Each row is a point on a landscape with many valleys, with its height.
From any point a ball takes the steepest step (drop divided by distance) to one of its 2 nearest points. It stops when none of these is lower. Distance is the straight distance between rows; heights are no part of it.
<1648>: [ 98 162 118 136 127 118 148 130 148 160 173 144 121 121  91 123 132 129
 112  87 140 141 143 122 127 143 172 152]  height 271
<431>: [118 169 140 104 109  88 122 151 113 138 172 104  98 157 112  88  81  90
 184  84 174 115 139 150 126 112  95 139]  height 472
<1307>: [144 146 146 102 132 115 124 131 127  96 144 106 111 162 128  93  88 115
 146 127 173 167 157 106  91 134 128 139]  height 254
<602>: [118 151 153 100 140 129 144 122 158 137 141 167 111 156 109 116 104 137
 128 125 118 159 164  97  93 170 191 155]  height 193
<1686>: [133 238  85 126  95 112 138 149 141  89 163 114  77 149  93  77  80 100
  78 132 139 150 117 147 110  86  95 123]  height 288
<1221>: [114 102 121 192 131 115 142 101 143  91  99 155 117  95 134 134 150 162
  97 165  56 115 136  80 108 181 186 140]  height 178
<1634>: [147 176 129  69 134 159 129 119 161 199 157 168 163 183  79 134  97 155
  91 139 119 135 128 122  98 170 191 129]  height 119
<1540>: [167 169 167  46 142 150 112 165  95 244 143 125 166 185 140 157  82 148
 165 112 134 125 113 162 105 136  91 158]  height 322
<1646>: [130  79 142  79 112 129  92 125 135 125 140 129 148 103 201 129 152  76
 185 166 111 116 123 126 192 113 126  80]  height 340
<1702>: [118 150 147  80 117 102 127 148  98 143 174 108  84 133 111  99  91  89
 217  83 163 114 165 138 122 126 126 132]  height 466
<1975>: [117 187  92 152 108 112 139 139 127 133 162 122 118 130  93  98 114 113
  88 108 160 140 115 143 117 108 108 136]  height 285
<1615>: [ 98 126 141 156 141 112 127 113 121 131 129 147 126 104 112 130 165 134
 135 107 128 126 129 120 136 144 145 147]  height 86
<1549>: [168 169 119 124 117 128 144 153 141 107 125 114 113 184 132  80  71 127
  82 155 173 161 118 154  77 115 113 121]  height 411
<778>: [ 79 111 157 142 140 128 113  98 135 119 138 154 102  90 124 135 162 132
 156 134  72 107 161  76 129 159 175 122]  height 416
<153>: [ 78 145 154 119 138 119 140 131 148 190 158 183 119 117 115 151 148 153
 141  90 107 115 145 120 131 156 189 166]  height 249
<125>: [149 102 102 185 143 107 135  83 136  75  94 109  89  89  76 119 136  93
 114 149  99 135 155 108 113 142 158 114]  height 349
<432>: [158 137 181  47 135 147 110 170 118 176 135 110 148 176 152 153  87 138
 176 110 150 124 127 148 112 125  77 151]  height 357
<836>: [149  79 133  66 103 128  93 148 115 128 138 115 158 100 208 117 144  73
 191 162 127 121 112 144 193 105 103  80]  height 325
<792>: [ 97 116 143 127 128 111 128 114 103 152 138 135 100  87  92 126 166  99
 189  90 111  85 147 135 150 134 156 124]  height 446
<1437>: [158 112 101 180 140 139 153 132 126  94  80 118 140 140 142 119 120 163
  75 161 159 160  99 151 100 120 129 132]  height 589
<995>: [102 106 112 180 141 129 142 136 106 160 103 139 161 114 136 154 166 170
  99 112 149 127  80 158 142 117  86 158]  height 106
<517>: [136 113 146  42 114 137  97 164 102 111 149  91 153 137 194 126  97 103
 201 119 148 125 128 143 154 101  80 113]  height 277
<1713>: [170 104 109 155 134 160 148 134 138 111  79 125 155 159 150 137 116 185
  74 156 146 151  90 140 104 124 128 143]  height 570
<1836>: [130 103 124 158 149 132 141 121 130  96  95 133 153 128 143 130 146 163
 102 139 126 148 114 114 123 140 134 156]  height 660
<721>: [137 153  96 172 100 163 163 124 174 133  95 160 139 157 119 148 120 178
  25 137 113 135  89 166 101 128 192  98]  height 315
<1532>: [114 105 121 172 139 109 123  93 102 114 119 100 107  98  71 126 164  91
 134 117 122 113 140 127 140 132 123 116]  height 384
<1226>: [114 177 111 128 113 140 150 137 158 165 170 153 145 136  81 130 128 149
  77  92 138 134 118 130 121 140 163 147]  height 283
<1012>: [118  95 124 148 125 114 116 137  75 118 112  92 152 100 136 131 145 125
 161 109 148  98  93 162 164 105  57 124]  height 98
<314>: [123  75  88 110 134 128  98 114 108  74 104  74 173 135 195 112 132 128
 118 163 143 162 115 137 157  98  52 114]  height 225
<1620>: [103 143 106 152 116  97 134  98 112 158 169  93  71 100  39 121 137  60
 162 104 139  98 163 142 153 115 126 122]  height 412
<615>: [117 184 101 146 111 128 151 143 140 149 162 142 136 134  84 118 128 137
  71 106 152 135 109 139 120 116 138 139]  height 294
<1297>: [119 127 159  66 140 138  96 130 108  97 156 106 106 117 143 107 112  95
 217 113 129 128 170 110 143 128 140 103]  height 393
<290>: [101  86 149 153 130 123 107 111 120 114 106 130 153  83 143 144 189 138
 140 133  88  97 116 111 162 128 114 121]  height 179
<1304>: [ 95  95 164 147 118 129 115 135 126 152 109 162 171  92 176 188 180 169
 132 127  90  96  97 105 166 118 113 143]  height 35
<571>: [ 84 103 171 129 130 131 103 121 136 133 125 161 147  98 176 153 168 153
 149 138  86  98 131  79 152 140 141 126]  height 238
<1010>: [144 114 183  62 127 153 103 167 148 164 133 143 167 141 197 191 128 142
 172 115 105 119 121 108 144  96 108 134]  height 311
<9>: [114 104 134 132 127 123 127 110 105 138 138 105  73  91  70 124 154  74
 184  99 122  94 154 135 156 130 139 118]  height 434
<1795>: [167 154 192  39 152 161 107 153 102 216 129 129 164 177 151 175 101 151
 167 122 120 136 127 132 106 142 116 147]  height 309
<1125>: [106  78 112 193 144 128 133 113 108 108  77 144 168  97 149 153 180 171
  98 140 105 122  91 123 148 129 101 151]  height 117
<176>: [112 112 109 163 127 105 128 131  78 135 114 106 139 108 119 125 152 117
 146  97 158 104 106 162 148 118  70 132]  height 156
<269>: [191 129 145 104 130 162 146 118 162 130  90 135 149 202 148 138  89 190
  95 173 117 161 118 115  90 165 182 129]  height 684
<1153>: [129 118 166  79 130 139 105 154 117 121 126 102 155 136 167 144 121 135
 166 106 150 139 133 130 130 111  91 144]  height 319
<595>: [196 167  96 101 105 168 142 124 120 154  88 110 141 216 146 105  71 177
  75 190 158 151  71 184  65  99  98  93]  height 502
<1161>: [162 145 151  88 139 125 123 147 135 111 141  96 135 191 133  96  73 125
 135 135 181 170 137 114  89 133 101 149]  height 292
<1281>: [126 134 115 154 125 113 125 133 109 111 129 104 133 149 129 101 114 120
 122 127 181 144 103 143 112 115  71 141]  height 424
<1251>: [138  83 128 143 116 126 123 118  92  97 125  72 102  94  68 119 143  66
 165 114 132  92 145 155 170 121  70  99]  height 269
<1164>: [168 100 125  75 133 140 114 121 178  70  99 108 142 175 207 119 107 161
 112 173 101 172 158  83 117 140 158 137]  height 361
<1876>: [130 114 131 143 139 139 146 124 147 122 100 154 147 141 135 143 141 173
  89 136 120 142 112 114 113 157 154 162]  height 668
<934>: [130 108 166  63 128 144 106 157 127 136 125 125 168 132 192 168 121 138
 172 113 124 127 126 117 150 103 107 130]  height 318
<1819>: [105 153 100 152 102  88 136 147  99 171 156 113 127 114 102 120 124 114
 149  72 159  89 106 182 153 107  91 146]  height 499
<1806>: [ 77 148 140 127 132 143 156 128 181 186 152 209 132 132 103 146 137 166
  98 122  81 116 148  99 107 194 211 159]  height 128
<928>: [ 73 154 149 120 139 124 144 116 153 176 167 184  93 119 101 135 137 134
 139 105  99 127 161  94 118 173 202 152]  height 242
<1029>: [ 87 123 151 130 142 126 112  97 132 136 138 145  77  89 100 125 155 100
 171 113  91 110 168  91 138 151 182 130]  height 423
<117>: [136 209  93 119 104 105 148 127 142 105 162 115  75 131  91  84  85  87
 104 129 156 169 147 116  91 119 159 117]  height 354
<990>: [125 141  75 200 125 120 154 123 116 129 118 144 135 114 106 118 156 138
  62 127 154 130  96 154 119 119 123 136]  height 231
<1645>: [149 138 174  46 131 134 105 178 117 144 146  96 146 172 156 133  72 128
 190  98 171 119 136 143 117 118  72 147]  height 380
<1919>: [145  77 110 159 122 126 122 100 105  67 122  61 106 108  76 110 138  56
 141 132 135 114 143 153 159 127  52  86]  height 251
<1143>: [110 104 144  74 130 141  89 124 122  90 150 106 119 106 148 106 136  88
 195 128 111 134 160 105 163 123 134  92]  height 373
<476>: [135 167 105 173  93 154 154 124 176 118  95 146 111 165 122 141 105 171
  26 141 115 152 110 168 105 128 206  74]  height 329
<1420>: [134 136 199  43 157 149 109 155 144 159 148 155 131 155 160 157 106 135
 185 108 114 130 166 101 127 132 146 131]  height 293
<1772>: [144 118  83 208 141 104 131 105  97  92 103 109 122 103  91 107 151 102
  89 144 148 127 118 144 118 111  91 114]  height 290
<1348>: [127 142 151  56 124 118 125 156  89 119 162 114  96 123 129 102  93  82
 240  88 155  99 156 135 136 124 121 119]  height 444
<1756>: [170 126 138  99 130 159 147 120 158 160  94 162 157 188 140 150 111 182
  83 170 108 141 101 117  88 174 179 141]  height 679
<1397>: [126  68 112 116 119 138 100 110 100  91 114  71 155  93 154 108 159  81
 149 149 117 116 118 158 187 108  53  82]  height 48
<194>: [129 195  89 160 117  83 124 123 112  97 162 101  80 139  96  79 106  76
 117 128 158 137 120 149 112  81  79 123]  height 239
<1998>: [182 117 141  65 139 146 115 128 172  85 118 104 146 186 181 120  85 161
 118 160 113 177 164  83 107 152 156 138]  height 351
<654>: [124  69 126 152 129 137 112  82 146  63 118  98  84  88  67 131 144  71
 138 151  88 123 176 101 151 141 120 100]  height 312
<211>: [118 121  95 176 121 150 144 145 115 176 122 137 160 139 120 147 131 174
  65 133 175 132  63 184 121  98  55 154]  height 181
<443>: [117 137 153 108 145 127 139 129 155 154 141 162 123 138 117 134 133 147
 126 113 127 149 153 107 114 164 174 156]  height 206
<1381>: [169 170 113 141 124  97 138 113 125  52 125  86  68 136 121  83  70  93
 117 158 158 177 156 112  78 126 159  95]  height 369
<333>: [114 109 153 121 122 134 136 164 108 194 106 151 162 109 151 187 161 164
 146  93 132 106  90 157 144 114 101 163]  height 559
<1220>: [111 132 145 117 131 110 117 127  98 112 146  97 108 127 112 104 123 100
 176  97 157 129 152 129 131 134 111 129]  height 166
<1410>: [101 121 171 121 144 136 131 126 149 147 129 170 135 133 134 142 149 156
 130 124 107 132 143  91 117 165 161 157]  height 217
<1760>: [156 160  67 212 124 104 146 106 113  86  97 117  93 101  99 106 135 109
  58 155 140 137 126 158 110 102 138  96]  height 287
<1048>: [ 98 113 184 116 134 137 116 143 142 149 125 174 145 117 166 166 160 159
 148 122  91 112 133  91 136 141 139 146]  height 228
<1150>: [ 93  85 132 156 136 132 113 110 116 103  96 134 169  97 167 156 180 161
 114 143  87 114 101 116 165 114  99 132]  height 153
<1081>: [145  76  84 190 149 135 137 104 108  75  69 116 167 112 161 126 148 165
  86 161 124 139 106 122 143 112  98 136]  height 628
<1329>: [140 171 150  70 133 135 136 146 160 169 165 146 123 180  90 107  89 125
 118 118 159 156 159 117  93 160 161 141]  height 152
<672>: [178  96 103 143 137 178 146 124 145 137  74 135 157 175 155 162 123 208
  69 177 124 148  77 141 102 139 131 143]  height 555
<1011>: [ 82 102 164 156 123 119 129 136 124 173 113 186 151  82 148 186 188 162
 142 109  86  72 101 111 157 138 144 142]  height 17
<1222>: [130  84 132 130 132 134  99  98 117  79 126  92 103  91  81 119 152  79
 155 130 109 124 164 117 157 137 113 100]  height 284
<179>: [161 137 201  51 150 166 104 161 125 209 133 152 162 169 167 189 124 154
 166 121  94 120 132 113 124 129 129 146]  height 302
<1286>: [ 89 161 123 111 126 106 147 147 120 190 176 150 111 106 100 129 137 122
 174  63 130  97 150 145 148 126 166 154]  height 515
<172>: [147 156 108 140 117 132 161 135 161 129 127 146 122 145 117 108 106 134
  67 134 146 163 116 125  93 141 188 125]  height 313
<810>: [110 135 159  79 140 122 132 156 110 168 154 163 101 102 126 137 127 108
 214  74 129  89 155 123 136 122 163 132]  height 526
<1996>: [106  78 151  99 103 123  89 124 164 153 134 166 165 138 248 178 146 120
 156 171  96 114 126  77 170 117 129  99]  height 261
<619>: [106  97 144  73 129 133  98 110 159  93 129 130 153 135 203 128 139 124
 147 156 104 152 152  77 149 124 136 117]  height 382
<967>: [ 97 145 156 113 133 145 143 136 157 212 143 193 152 140 116 179 159 171
  99 110  97 112 118 131 129 170 163 163]  height 258
<1341>: [122 136 152 102 142 117 116 122 122  99 145 109 115 135 128 106 114 108
 167 110 153 156 161 102 111 142 140 131]  height 214
<1363>: [138 139  71 214 130 111 152 108 114 110 106 125 118 100  97 107 151 112
  68 144 144 134 112 153 116 115 116 119]  height 262
<957>: [136  97 134  73 134 136 111 118 175  84 113 125 152 161 209 125 122 149
 121 168  98 163 159  72 127 134 141 137]  height 371
<215>: [ 96 186  92 174 110 108 144 133 114 164 179 116 119  95  70 123 141 122
 112  86 143 101 117 149 158 104 119 139]  height 253
<255>: [110  87 155 150 124 141 123 144 121 153  91 148 173 102 179 194 175 177
 126 125 104 107  80 130 161 106  92 150]  height 50
<557>: [134 142 113 128 125 154 150 129 169 172 126 175 161 160  99 147 130 172
  66 132 119 127  99 131 105 161 185 145]  height 275
<1090>: [140 160  92 174 122  82 119 103 103  94 136  87  80 133  81  82 117  61
 117 143 159 124 126 149 113  93  61 108]  height 204
<1826>: [135 125 106 149 129 145 139 140 123 172 120 129 156 160 121 136 124 164
  76 142 168 141  75 167 105 114  78 156]  height 216
<1746>: [ 93 111 148 135 127 122 134 115 113 173 143 152  71  77  83 140 172  95
 186  94  91  70 152 124 158 130 174 129]  height 452
<921>: [ 85 175 127 120 137 130 140 114 155 164 175 170  90 118  80 121 115 122
 141  95 114 144 175  90 125 151 204 142]  height 235
<1373>: [148 125 115 190 117 141 163 121 171 112  83 147 117 159 139 135 113 183
  58 156 107 154 118 146 110 163 201 109]  height 358
<1225>: [110 167  75 198 117 104 144 114 109 145 152 121 121  94  73 117 154 114
  79 110 140 110 113 152 141 102 108 129]  height 237
<1244>: [104 105 155 103 138 134 111 111 154  92 122 136 144 128 174 131 140 149
 136 145  91 136 146  76 132 140 153 137]  height 394
<760>: [111 118  92 191 124  95 137 120  78 151 126 106 131  98  93 123 155 114
 126  95 155  91  99 177 155 106  73 133]  height 196
<380>: [117 136 141 122 133 128 133 143 132 158 139 133 143 147 129 134 131 140
 115 100 161 136 115 142 113 138 118 157]  height 274
<114>: [184 183 101 107  99 167 140 135 135 128  95 105 117 218 149  86  59 155
  68 179 147 153  91 191  55  98 102  84]  height 477
<366>: [171 132 112 139 138 101 118 114 119  47 118  73  96 132 124  82  81  99
 130 153 148 175 162 103  93 128 143 102]  height 386
<1550>: [132 173 102 128 117 109 154 136 152 118 147 136 105 140  99 102 101 116
  98 129 148 168 140 119  92 133 172 125]  height 335
<883>: [124 104 167 110 123 128 131 172 115 169 112 164 163  96 166 192 161 147
 169 102 116  88  95 139 154 105 113 148]  height 554
<228>: [106 179 100 167 103  88 127 149 103 155 164 113 114 128  92 100 109 110
 119  88 160 104  97 177 153  87  64 146]  height 487
<392>: [109 183  79 191 106 112 130 145 110 139 155 122 125 130 100  92 118 122
  86 114 160 111  93 178 140  70  45 136]  height 474
<782>: [126  98 127 110 120 127 100 143  74 104 114  84 160 110 160 125 126 114
 174 116 144 107 104 154 168 102  50 116]  height 168
<444>: [128 114 120 158 131 118 108 117  84  84 118  79 135 128 126  99 125 105
 139 129 166 125 117 143 125 113  71 124]  height 377
<1755>: [151 118 104 181 113 163 162 120 168 137  72 159 138 165 143 154 125 194
  40 163 117 142  88 162 105 147 180 118]  height 334
<1400>: [140 150 164  68 150 140 130 138 153 144 153 147 118 168 121 109  92 131
 145 121 146 164 172  93  91 158 166 147]  height 173
<267>: [102 155  74 206 121  99 138 124  98 156 138 119 134  99  88 121 152 127
  92 101 153 100  96 169 153  95  83 130]  height 222
<1398>: [113  63 138 139 114 145 107 107 142  98 123 117 119  66 107 130 178  85
 147 145  70  94 150 125 194 131 105  82]  height 233
<1608>: [153 195  99 133 114  86 137 109 126  85 141  94  60 130  91  76  80  75
 114 145 162 160 153 114  87 117 141 106]  height 342
<559>: [173 108  98 152 135 111 109 101 118  32 106  68 119 123 133  87 104 103
 122 161 138 164 159 113 110 121 127 101]  height 345
<1114>: [156 161 102 156 120 111 150 139 129  94 119 115 112 147 126  90  99 114
  85 144 170 163 123 135  84 118 128 117]  height 374
<916>: [180 167 117 130 107 145 144 156 140 103  97 108 114 192 144  84  72 140
  65 167 166 162 103 173  65 106 112 107]  height 440
<1542>: [ 99  88 150 122 116 135  96 123 155 133 130 156 167 107 207 163 163 136
 147 160  81 107 127  85 170 119 130 103]  height 252
<502>: [131  75 117 175 140 130 127  74 154  75 101 121  73  83  59 135 145  80
 125 150  79 121 170  95 125 154 147 112]  height 330
<1305>: [149 113 143 119 139 151 149 127 154 150 100 158 160 171 134 147 134 178
  87 157 117 144 104 120 101 165 147 162]  height 674
<336>: [100 157 117 128 113  98 146 152 106 185 163 125 119 106 100 132 132 120
 161  68 153  87 127 169 153 115 124 154]  height 508
<841>: [129 110 142  85 116 125 100 153  88 101 133  82 151 119 166 117 118 112
 189 116 156 117 118 145 163 110  75 113]  height 226
<1194>: [154  82 100 167 144 130 115  87 109  50 105  69 107 103  78 104 139  73
 119 151 129 132 148 129 133 122  77  93]  height 169
<720>: [122 162 151  77 140 151 132 123 172 201 155 186 143 170  96 144 113 161
 101 131  99 128 145 110 101 188 201 146]  height 107
<1589>: [ 73 103 157 166 134 118 130 116 129 153 112 173 140  88 140 164 188 167
 118 124  86  90 113 108 146 152 146 151]  height 33
<1932>: [127 137 167  63 126 128 103 161 107 115 151  94 129 157 154 109  86 111
 204 101 164 130 149 131 125 123  87 133]  height 415
<1922>: [142  69 129 127 111 143 122 133  99  97 119  83 116  68  94 123 164  68
 170 117 103  80 136 158 198 120  73  86]  height 213
<1175>: [127 140 117 130 125 139 145 136 139 167 129 136 153 154 112 124 124 150
  87 124 166 146  98 155 110 130 116 158]  height 250
<1167>: [131  92 102 181 148 132 125 109 111  80  88 111 151 111 136 120 154 147
 109 140 125 140 114 123 131 124 114 132]  height 645
<398>: [136 122 197  72 138 153 110 165 149 180 139 170 157 141 185 196 131 152
 171 113  97 102 132 101 137 115 132 138]  height 307
<1057>: [126 165 137 109 138 127 144 117 170 130 140 163  95 136 101 108  84 119
 129 125 126 173 169  85  91 168 219 144]  height 208
<848>: [ 84 111 139 171 136 118 142 102 143 130 121 179 115  96 131 140 157 159
 112 146  70 107 142  78 107 183 191 148]  height 159
<1712>: [141 102 141  42 110 135  96 156 118 113 147 110 160 114 211 133 120  85
 207 137 142 123 120 137 177  95  95  98]  height 304
<1602>: [143 186 130  71 125 148 139 136 174 181 165 152 142 183  77 115  85 141
  89 123 135 155 155 118  91 154 186 124]  height 133
<1971>: [139 237  74 135 102  98 143 133 121  73 160 105  51 129  90  79  80  90
  88 148 136 146 131 145 104  92 112 115]  height 305
<1656>: [154 164  88 180 119  90 141 128 110  81 114 108  98 135 123  83 108  94
  88 156 158 146 123 150  94 105  99 114]  height 341
<960>: [147 145 108 131 111 146 158 131 175 145 125 161 140 161 105 132 113 161
  57 139 121 146 109 134  92 150 201 123]  height 291
<851>: [103 106 142 141 136 127 121 104 141  95 121 148 131 101 150 128 158 141
 133 147  79 122 143  75 130 155 160 138]  height 405
<1987>: [157 139 203  24 161 155 110 178 130 192 150 161 141 162 171 179 101 136
 185 106 111 108 152 108 125 121 137 134]  height 297
<1109>: [134 146 107 205 104 133 162 113 164 106  87 150 106 150 131 140 117 165
  42 152 114 164 114 156 108 151 217  85]  height 347
<348>: [177 103  99 181 137 119 118  96 128  43  88  84 119 114 141 100 108 125
 105 164 121 163 147 121 110 131 149 106]  height 303
<681>: [115 116  85 214 142 126 151 118 112 125  96 145 149 111 122 131 166 154
  66 132 140 131  90 149 123 124 117 144]  height 202
<1191>: [138 112 164  57 125 141 118 178 108 151 149 169 160  92 180 164 136 111
 211 105 126  80 111 112 156  90 122 123]  height 546
<919>: [145 120 172  31 143 146 127 177 114 152 163 174 139 108 175 155 116 106
 225  94 131  78 130 101 149  95 144 120]  height 540
<482>: [162  92  87 205 137 137 148 124 113  83  64 120 152 125 156 123 135 178
  68 161 138 154 101 143 118 114 119 131]  height 609
<692>: [129  74  99 101 130 133  88 115  94  80 106  64 161 124 185 101 143  99
 139 158 138 140 118 155 174 107  53  95]  height 158
<1110>: [130 106 102 181 144 105 124  88 120  95 106 111 103  92  71 122 153 100
 117 134 115 128 143 114 127 134 138 124]  height 367
<1429>: [153 180  65 198 119  98 148 121 113  84 110 107  88 112 105  91 119  95
  77 167 149 138 119 163 100  93 106  99]  height 314
<832>: [114 130 102 168 127  92 131  91 113 134 158  97  79 105  55 123 152  77
 143 104 135 112 148 137 138 125 122 117]  height 402
<60>: [171 130 146  73 145 141 114 140 146  91 127  86 144 189 148 110  77 136
 129 149 161 174 152 103  92 137 120 146]  height 321
<470>: [108  87  99 208 145 142 153 118 110 126  80 155 160 111 141 150 173 184
  67 145 121 129  77 145 136 135 111 157]  height 160
<339>: [147 214  80 151 106  92 143 109 134  79 143  90  42 105  86  91  86  75
  88 153 134 149 152 133 100 100 145  99]  height 323
<1617>: [ 92 106 136 176 140 114 137 108 124 132 105 162 136 100 119 141 177 149
 113 127  95 111 113 110 137 158 145 154]  height 56
<510>: [203 138 109 121 118 175 137 124 123 133  88 106 150 208 152 123  82 186
  79 188 162 162  85 154  77 117 104 111]  height 525
<1301>: [142 149 166  70 138 144 120 159 119 209 134 121 153 171 135 153 106 154
 145 105 152 125 112 160 108 136  92 164]  height 337
<400>: [203 112 104 117 136 187 137 122 127 146  84 115 163 195 160 153 103 203
  89 182 143 162  76 137  98 131 108 133]  height 543
<1735>: [131  93 109 211 133 116 141  98 140  83  85 129 120  97 147 131 141 166
  81 165  66 126 131  98 117 168 183 122]  height 201
<697>: [ 88 180 104 158 116 110 146 134 130 170 178 130 126 102  79 131 140 124
 116  72 144 119 128 140 155 125 149 147]  height 259
<218>: [119  73 141 122 124 148 109 109 127  91 129 101 100  80  92 125 161  70
 165 130  90 107 160 124 183 134 116  82]  height 257
<240>: [121 120 191  49 144 143  97 150 146 133 162 154 133 130 190 149 108 124
 192 113 108 120 162  92 140 116 145 110]  height 286
<625>: [109 101  99 180 130 148 150 143 113 178  99 158 166 123 118 162 165 182
  64 127 152 130  67 173 130 118  83 165]  height 142
<1867>: [118 154 124 116 131 152 145 133 161 203 150 178 160 151  87 156 140 172
  80 119 108 118 105 132 123 160 171 154]  height 265
<1250>: [174 126 150  46 151 151 110 137 159 102 127  97 156 189 177 120  91 151
 133 151 133 178 162  85 105 131 120 149]  height 339
<1390>: [126 133 162  55 135 132 104 146 102 101 163  96 112 132 154 109  92 101
 214  98 152 130 162 117 136 124 112 117]  height 414
<828>: [ 99 141 154  98 141 147 154 126 180 185 144 199 129 153 101 148 114 166
  95 135  83 125 152  95  95 194 210 152]  height 118
<1317>: [110 126 120 123 112 106 138 121  98 152 160  95  68  98  62 121 130  63
 191  93 140  86 164 148 153 120 131 117]  height 421
<843>: [121 125 165  96 139 128 127 149 112 150 132 128 143 134 141 148 138 142
 158  98 154 125 125 139 132 136 107 151]  height 298
<1359>: [ 85 148 139  90 140 115 146 136 116 189 175 161  79  96  98 132 130 110
 204  68 122  92 162 129 140 128 193 138]  height 520
<1335>: [125 127 162  47 140 127 141 172 101 159 158 175 119 100 144 145 123 105
 230  83 136  76 137 114 134 109 145 133]  height 534
<1993>: [143  92 105 181 131 119 126 103 149  61  83 120 135 109 164 120 133 158
  96 166  72 143 140  96 125 156 167 126]  height 229
<683>: [132 155 157  87 123 105 116 150 115 134 163 102 114 165 125  97  82 107
 183  94 186 142 144 142 114 128  91 139]  height 448
<1112>: [110 175 109 130 130 118 149 108 161 136 158 152  86 125  82 105 102 114
 116 116 124 166 165  92 104 153 210 140]  height 223
<915>: [107 129 127 139 131 106 123 119 105 130 140 113 122 117 106 115 147 113
 157  98 151 125 138 134 139 137 128 137]  height 123
<648>: [148  89  99 167 138 119 115  94 133  49  87 101 135 105 149 112 136 136
 109 165  89 148 140 101 128 134 151 116]  height 260
<168>: [ 74 135 124 162 128 119 152 117 162 155 137 191 119 111 112 140 148 157
  95 133  80 118 137  96 112 188 202 161]  height 143
<420>: [134  73 120 122 115 140 111 133  86 102 115  71 141  85 123 120 152  84
 166 125 113  89 116 169 188 112  56  91]  height 147
<133>: [138 102  97 188 143 112 122 104  92  84 103  85 133 117 109 102 139 106
 111 137 150 124 119 142 126 113  75 119]  height 328
<1272>: [136 110 166  87 124 145 119 178 125 159 135 183 160  90 175 190 145 129
 192 105 116  81 106 108 152  98 124 132]  height 550
<21>: [127 207  95 151 108 104 136 138 123 113 165 112  96 143  92  82  97 103
  95 119 160 140 105 151 114  89  83 131]  height 264
<786>: [160 128  90 185 131  95 124  95 110  71 112  82  78 116  76  94 123  58
 112 160 154 123 147 141 105 102  78  96]  height 157
<1483>: [115 151  92 183 122 105 130 138 107 132 133 117 126 140 110  99 121 123
 104 122 176 129  91 169 125  94  49 140]  height 456
<39>: [117  99 160  67 119 136  92 133 159 135 145 153 155 135 227 162 130 112
 167 151 106 123 136  97 168 106 134  97]  height 267
<885>: [104  90 137 169 136 139 132 136 101 153  83 143 172 109 153 183 179 185
 109 116 124 121  76 150 155 116  81 159]  height 72
<1953>: [157  98 100 178 131 107 130  87 121  63 110  77  80  97  58 114 130  64
 119 150 136 130 159 126 119 121  91  91]  height 105
<888>: [ 85 151 153 121 131 134 145 140 161 216 165 192 139 121 102 172 153 166
 112  83  93 109 135 128 139 161 180 159]  height 255
<1847>: [118  95 143  82 125 136  89 120 124 107 143 113 139 101 166 116 158  92
 185 136 108 116 144 114 182 118 119  85]  height 356
<1424>: [114 102 169  58 130 135  87 125 154 123 159 145 137 134 217 133 121 106
 193 142 108 132 156  92 164 110 148  95]  height 276
<1237>: [106  58 139 156 126 137 109  93 125 104 108 118 141  76 118 139 194 114
 132 138  71  92 126 122 184 132 105  90]  height 209

Where does a ball stop that starts at each point below?
<339> => <1953>
<1317> => <1125>
<398> => <602>
<366> => <720>
<432> => <602>
<172> => <602>
<1297> => <1012>
<1029> => <1011>
<1226> => <1012>

Two balls start at each pair of points below. Name the first point that both come to, or write none.
<1645> / <934> => <179>
<1010> / <843> => none
<117> / <615> => none
<60> / <380> => <1011>
